Each row is a point on a landscape with many valleys, with its height.
From any point a ball takes the steepest step (drop divided by distance) to one of its 2 nearest points. It stops when none of these is lower. Distance is the straight distance between rows; heights are no part of it.
(933) h=1.70: [-14 -21  29   1  34   0 -28   6 -24   6  -6 -22  19  -4   3  21 -10 -10
  42  -5  24]
(823) h=1.76: [  0  44  -5  12 -15   6 -10 -16 -13 -12  13 -22 -11   6 -45 -14  26  12
 -30  34   4]
(597) h=0.66: [-29  15  21 -33   6  16  20  11  54   2 -29   4   1 -14  20 -25   8 -10
  50 -27 -45]
(356) h=1.72: [-21   4  19 -42 -27   1  -4  30   0 -32 -23  11 -35  29  -4 -22  25 -23
  31   8 -24]
(58) h=3.12: [  1  30  24  -8 -40 -45  -1  31  39 -29   1  29 -14 -11 -13 -38  18  38
  -7   9 -38]
(979) h=4.60: [ 44  13   9  22  22  24  -1 -25 -20 -13  20  -1 -21 -17  15  51   0  -1
 -14  -9 -32]
(130) h=0.90: [ -1  34  26 -13  -3   0  10   5  19 -11 -15   3  -9 -14  -2 -13  13  -3
  23  -4 -35]
(173) h=6.53: [  3  15  -8  48   7   0   9 -43  31  21   1 -32  23   3  34   6  -3  24
 -17 -25   3]
(763) h=6.67: [  3  28  25  42  19 -22   0 -10  42   3   4   0  40 -34  14  -6  -3  37
   6 -21 -21]
(337) h=1.38: [-30 -42  10  -9  18 -13 -12  23 -20   6  -5 -24  18  14 -13  13  -6 -19
  26  -2  25]
(925) h=6.18: [ -6 -10 -24  18 -36 -28  36   5  19  15 -16  10  18  16  15 -39   3   5
   0  20  42]
(332) h=6.47: [ -9  23 -10  40   8  -9  -8 -49  22  23   9 -43  34  10  17 -15  -9  45
 -13  -4  31]
(121) h=4.14: [ 37 -35  -8 -10  -8  -6  24  16  -3  17   2  29 -20 -15  39  48 -22 -12
  -8 -19   6]
(262) h=1.11: [ 17  32  25   3  -4 -22   4   1   0 -18 -11  23  -6 -13 -15 -24   8  11
  13  18  -9]
(557) h=3.76: [ 50   4   9  22 -29 -25  17   3 -10  -7  10  31 -20 -13  13  44 -11  21
 -31  12  -7]
(685) h=0.98: [-55  14   1 -11  13  17  31  -4  72  19 -14  -9  44 -14   9 -31  12  18
  28 -12  -2]
(320) h=5.23: [ 12 -45 -16  -4  30   7 -24 -23 -42  20  24 -12   1  12  23  10 -38   8
  -6 -14  30]
(1050) h=5.08: [ -2 -36 -15  -7  26  14 -39 -28 -30  53  36 -30  18   2  24  16 -48  15
 -28 -26  19]
(660) h=3.53: [ 38 -28 -26  -7  -6 -17 -28   6 -13  49  37  15 -10 -18  27  47 -43  -1
 -34 -32  13]
(26) h=1.15: [  2 -39 -11  -9  38  20  -1 -11 -45 -27 -17  11  -9  30 -17   0   4 -39
  22   8  12]
(935) h=1.59: [ -4  51   3  12  10   8 -26 -28 -16 -23   4  -7  11   3 -50 -30  19   9
   5  31  19]
(29) h=5.48: [-12 -52 -22  -6  23  26   4 -22 -12  32   5 -21  12  24  34  -2 -17 -19
 -21 -15  22]
(554) h=4.04: [ 15 -44 -17 -16 -19 -25  -8  45 -33   7  19  23 -16  -8  -9  30 -19  -1
   3  -3  21]
(548) h=1.44: [-11 -23  -1  -4  39  18   6 -11 -15 -15 -38   4   4  23  -3  -5   7 -40
  41  -5   7]
(148) h=2.55: [ 18  26  19 -10 -33   3   8  12   4 -22   7   1 -42 -10  -2  34   8   3
 -20  -1 -55]
(61) h=4.87: [ -1  -3  12  14  18  22 -30 -15  -2  31  30 -48  14 -14   7  35 -12   5
 -22  -6  10]
(419) h=0.81: [-41  15  -5 -21  16  36  39 -10  71   2 -23   6  14  -8  11 -36  16   2
  31 -19 -36]
(82) h=2.64: [-12  34 -22   7   9  16  34 -25  43 -13  -5  17  17   3 -14 -42  26  15
  -8   6 -16]
(1027) h=4.69: [ 25 -33 -28   0 -22  -5   4  18 -49 -21  -6  38 -32  14 -19   1   6   3
  -4  42  23]
(672) h=5.41: [  2 -47 -43 -15  10  33  12  -7 -37  -2   5  15 -18  35 -11 -11   3 -35
 -32  16  10]
(168) h=2.12: [-34  33 -27  26 -19  22  20 -11  49  20   2 -48  19   0  -6  -5  17   4
 -36 -15 -14]
(420) h=4.37: [  4 -34 -14 -15 -27 -19  -2  40 -39 -11   1  19 -23   7 -20   9  -2   0
   1  24  20]
(749) h=0.80: [-18 -53  -6  -6  -5 -35 -14  39 -33   8  13 -10  14  13 -18  13 -14   0
  11  14  40]
(737) h=3.04: [ 14  -5   4 -12  20  30 -43   2 -26  20  44 -19  -9 -31 -18  42 -10  -8
 -12  -8 -14]
(907) h=1.89: [-11   6  41 -48 -17   0 -20  36  -9 -34 -12   3 -42   6   1   5  20 -20
  40   6 -33]
(754) h=1.43: [-25 -23   3  -8 -27 -35 -23  44 -29   0  16 -21  10   5 -35   2  -7   8
   9  33  48]
(616) h=4.79: [ 14   0   7  17  18  12  -7 -25  -7  15  14 -27   1  -4  18  22  -4   8
 -15   1  16]
(843) h=2.09: [  0  12  60 -37 -33 -36 -18  48  -3 -25  -5  13 -28  -8   7   3   9   6
  32   6 -31]
(643) h=5.15: [ 28 -56 -44 -22   5  11   0  14 -42   8  10  45 -27  14   1  14 -11 -32
 -13 -15  -2]
(559) h=2.78: [  5  17  38 -28   8  25 -20  13 -21 -19   6 -12 -33 -22 -19  28   4 -16
  27   5 -35]
(1062) h=2.02: [ 32   0 -11  17   3  11  35 -27  12   5  -9   6 -12   8  31   7   9 -11
 -14  -6  -3]
(659) h=3.40: [-11   1  34  -7  23 -34   0  13  29 -32 -23  48  34 -25  -8 -46 -12  16
  43  -1   6]
(710) h=1.95: [-27  -9  -7 -12 -38 -17   0  37  -7  13   1 -26  -1  13 -20 -15   3  -2
 -10  31  39]
(650) h=5.69: [-37 -35 -11 -13  35  49 -13 -10 -15  22 -10 -29  21  23  -7 -13   4 -43
  -4   2   7]
(898) h=5.35: [ 10 -62 -33 -11  25  14   0 -13 -32  16  16   9   0  24  26   8 -23 -21
 -15 -18  14]
(182) h=1.90: [  0   7  42  11  41   3 -37 -19 -16  -2 -17 -12  25  -8   4   6  -9  -1
  55  -9  20]
(237) h=2.90: [  5   0  29 -19  19  23 -25  13 -19   8  17 -23 -14 -35  -9  41  -4 -13
  14  -3 -16]
(814) h=5.29: [ 14 -35 -45 -31  -7  33   4   9 -30  12  12  30 -33  10  -8   6  -4 -35
 -42   1 -11]
(1092) h=6.58: [  2  24 -22  59 -10  -5  31 -26  45   9  -2  -9  28  -1  42   6  -1  24
 -33 -35 -17]
(1067) h=5.67: [-35 -17 -34   0   1   9  11  -9  -7  -8 -25 -10  12  46 -30 -47  14 -32
   8  21  38]
(172) h=2.42: [  2  40  -7  24   6  31  28 -19  33 -18  -9  -2  -2  -9   2  -3  17  -1
  -7 -23 -66]
(819) h=3.58: [  5   0  47   5  25 -47   4  23  35   0 -22  33  35 -36  19 -26 -16  17
  47 -20  -2]
(458) h=3.75: [ 30 -39 -22  -6  -9 -19 -18  20 -28  25  32  16 -13 -15  14  35 -28   1
 -14 -14  24]
(946) h=3.34: [ 22 -10 -28   3  -2  -6 -43 -14  -6  51  54  -7   2 -13  11  49 -40   5
 -56 -27   2]
(314) h=2.22: [-22  44 -33  31 -28  12  35  -8  47  -5  -3 -11  14  -1   1 -10  19  11
 -40 -21 -36]
(571) h=4.29: [ 34 -23  -4 -13  11  12  19   7 -21   2   2  24 -31 -17  20  37  -7 -19
  -2 -11  -9]
(677) h=2.40: [ 21  18   9   0 -55 -22  21  24  20 -11   1  19 -44  -6  12  49  -7  10
 -42   1 -42]
(654) h=2.28: [ 20   5   1  -1 -34  -4  41  13  30   2  -7  12 -35 -10  27  45  -9 -11
 -34  -9 -36]
(785) h=2.32: [-15  49 -17  24 -19  14  28  -1  38 -35  -2  12   0  -8  -1 -20  14  17
 -28 -18 -64]
(751) h=2.26: [-20   7  15  16  29 -11 -26 -27   8   9 -16 -16  47   4  11 -24 -10  20
  45  -8  46]
(570) h=3.20: [ 25 -11 -19  -7  12  17 -51 -17 -28  39  53  -9  -1 -20  -4  39 -25  -3
 -37 -21  -7]
(14) h=1.66: [ 10  -3  -3   6  37  21  16 -30   4  -6 -35  15   6  11  22 -19   8 -22
  33 -12   3]
(219) h=6.62: [  4  28   1  47   3 -12  26 -10  48   2  -3   4  31 -20  29   0   1  27
 -14 -30 -34]
(23) h=4.42: [ 31 -14  10 -10  27  33  25  -8 -18  -8 -15  17 -30 -10  20  24   5 -34
  16 -11 -23]
(40) h=2.96: [-36  12  15  -9   6 -27  -8  12  10 -13 -25   9  41   2 -26 -33   0   4
  49   3  26]
(140) h=0.78: [-27  26  29 -23   1  -4   4  15  40   4 -17  -8   9 -19   1 -18   7   3
  42 -15 -28]
(633) h=1.65: [-11  17  13 -23 -24 -11  -7  24 -17 -29 -21  10 -21  14 -26 -26  18  -5
  20  28   2]
(864) h=1.49: [-12 -14  10 -22  16  13 -13  14 -37 -24 -12   0 -17   8 -31   5   5 -26
  24  14   7]
(1098) h=1.36: [  9  34  16  -2  -5 -14 -14   0 -27 -23 -11  11  -7   1 -38 -23  14   7
  13  35  17]
(222) h=6.00: [  6  -7 -26  17 -17 -10  21 -11 -11  -4 -15  13   0  28   4 -36  11   2
  -1  33  43]
(567) h=2.71: [-15  27  10   7  -6 -29  -9   8   5   0  -5  -1  31  -6 -19 -36   5  22
  22  24  37]
(560) h=2.08: [ -2   1  34  16  45 -17 -41 -38 -11  -6 -27   2  48   1  13 -17 -29  22
  63 -17  37]
(555) h=6.40: [ -8  34 -18  33  -2 -16   0 -36  26  10  15 -21  36  11  -3 -33  11  40
 -17  13  32]
(1053) h=2.27: [-28   1   7 -32 -26   7 -13  31  -8   4   9 -29 -16   1 -23  -1   5 -11
 -13  13   5]
(916) h=2.52: [  2  31 -23   4  17  34  34 -32  33  -7 -17   7  -3   4  -1 -26  25  -9
  -1  -4 -31]
(976) h=5.83: [ -9  -8 -34   6  -6  -3  22  -7 -11 -22 -35  24   3  39 -24 -52  16 -12
  17  31  37]
(376) h=2.03: [-32  22 -15  23 -16  18  -7 -12  26  30  17 -65  24   1 -16   4  14   0
 -50   4   7]
(128) h=2.66: [ 15  37  40 -20 -18   5 -17   9  -4 -34   4   1 -44 -11 -17  16  20   1
  13   9 -56]
(139) h=4.96: [ 34 -48 -33  -5   4   1   7   8 -49 -13   5  42 -28  16   2  13  -4 -10
  -4  12  17]
(593) h=2.43: [-17   5  14 -48 -29  18 -24  26 -14 -16  13 -15 -45   2 -26   4  17 -16
  -6  18 -17]
(761) h=5.59: [-33 -54 -22  -8  30  29  -9 -15 -19  28   6 -27  28  42   4 -14 -12 -27
 -13  -2  26]
(326) h=6.31: [ -5  22 -24  21 -23 -22  23 -12  29  15  -1  -2  25   8   3 -37  12  23
 -11  17  31]
(792) h=5.54: [-23 -30 -29 -15  10  29  12   0 -20  -8 -19  -6  -9  40 -25 -26  15 -44
 -14  19  11]
(1052) h=4.51: [ 38   8   9   2  35  49   0 -29 -22 -19  -2   4 -31 -17   4  31   8 -26
  13   2 -36]
(192) h=2.17: [-19 -22   0 -53 -14   8 -35  43 -42 -15  24   1 -37   4 -40  10   1 -17
  -1   9 -10]
(794) h=3.73: [-19  -7  37   9  29 -25   5  13  36  23 -31  10  48 -24  34 -14 -11  12
  60 -32  11]
(119) h=1.82: [ -2 -14   9 -26   7  -1 -26  30 -45  -8  18  -3 -16 -10 -28  22  -2 -10
  12   9  14]
(410) h=2.79: [-16  33  -5 -14 -22  -3  29   3  41 -13 -12  15  -3   4 -12 -43  23  13
  -3   6 -25]
(362) h=1.86: [ 14 -11 -16  10  22  25  22 -35  -3   4 -15  -3  -8  20  28 -13   8 -24
  -1   0  15]
(144) h=3.19: [-18  -4  19  -3  14 -40  -7   8  13 -36 -29  43  49   1 -31 -45 -10  15
  52   5  27]
(938) h=4.97: [-17 -29  12   2  30  22 -50 -19 -12  55  35 -53  27  -8  18  25 -34  15
 -19 -17  25]
(846) h=1.91: [-11  26 -19  17  -6  21   5 -21  10   7   6 -36   2   9 -23 -11  23  -6
 -33  16   8]
(1001) h=3.30: [  9  38  35  18 -40 -54   3  33  26 -19   5  11  -4 -25  -9  -4   1  39
 -17  -1 -33]
(518) h=3.44: [ 18  35  20  39 -31 -41   9  17  16  -8   4   3  11 -22   3  18  -2  27
 -30  -3 -24]
(1075) h=4.70: [ 41  -4  -1  20  22  13  -3 -45 -17  -1  22 -12 -16  -2  31  41 -16  18
 -25 -12  -3]
(201) h=3.59: [ 41  25   8  53 -31 -38  14  -2  -1 -10  13  17   2  -6  16  25  -9  35
 -41   4  -6]
(123) h=2.16: [ 31   6 -12  27 -13   4  44 -17  24   4  -9  10 -16  -1  32  38   0 -10
 -37 -16 -28]
(290) h=2.94: [-17  33  11 -29 -47 -20   3  24  39 -21  -4  11 -20   9  -9 -43  30  18
   3  15 -26]
(725) h=2.45: [ -9  14  10  20   8 -24 -17 -15  -1  15   2 -27  33   4   9 -14  -4  22
  19  12  50]
(540) h=3.96: [ 34 -20 -11   0 -38 -25  22  24  -1  17  12  31 -24 -19  23  48 -21   5
 -23   4  12]

For each start below, name the point where the ball stops.
(173) | (26)
(1050) | (597)
(1001) | (597)
(819) | (749)
(794) | (749)
(23) | (597)
(814) | (26)
(660) | (26)
(172) | (597)
(128) | (26)
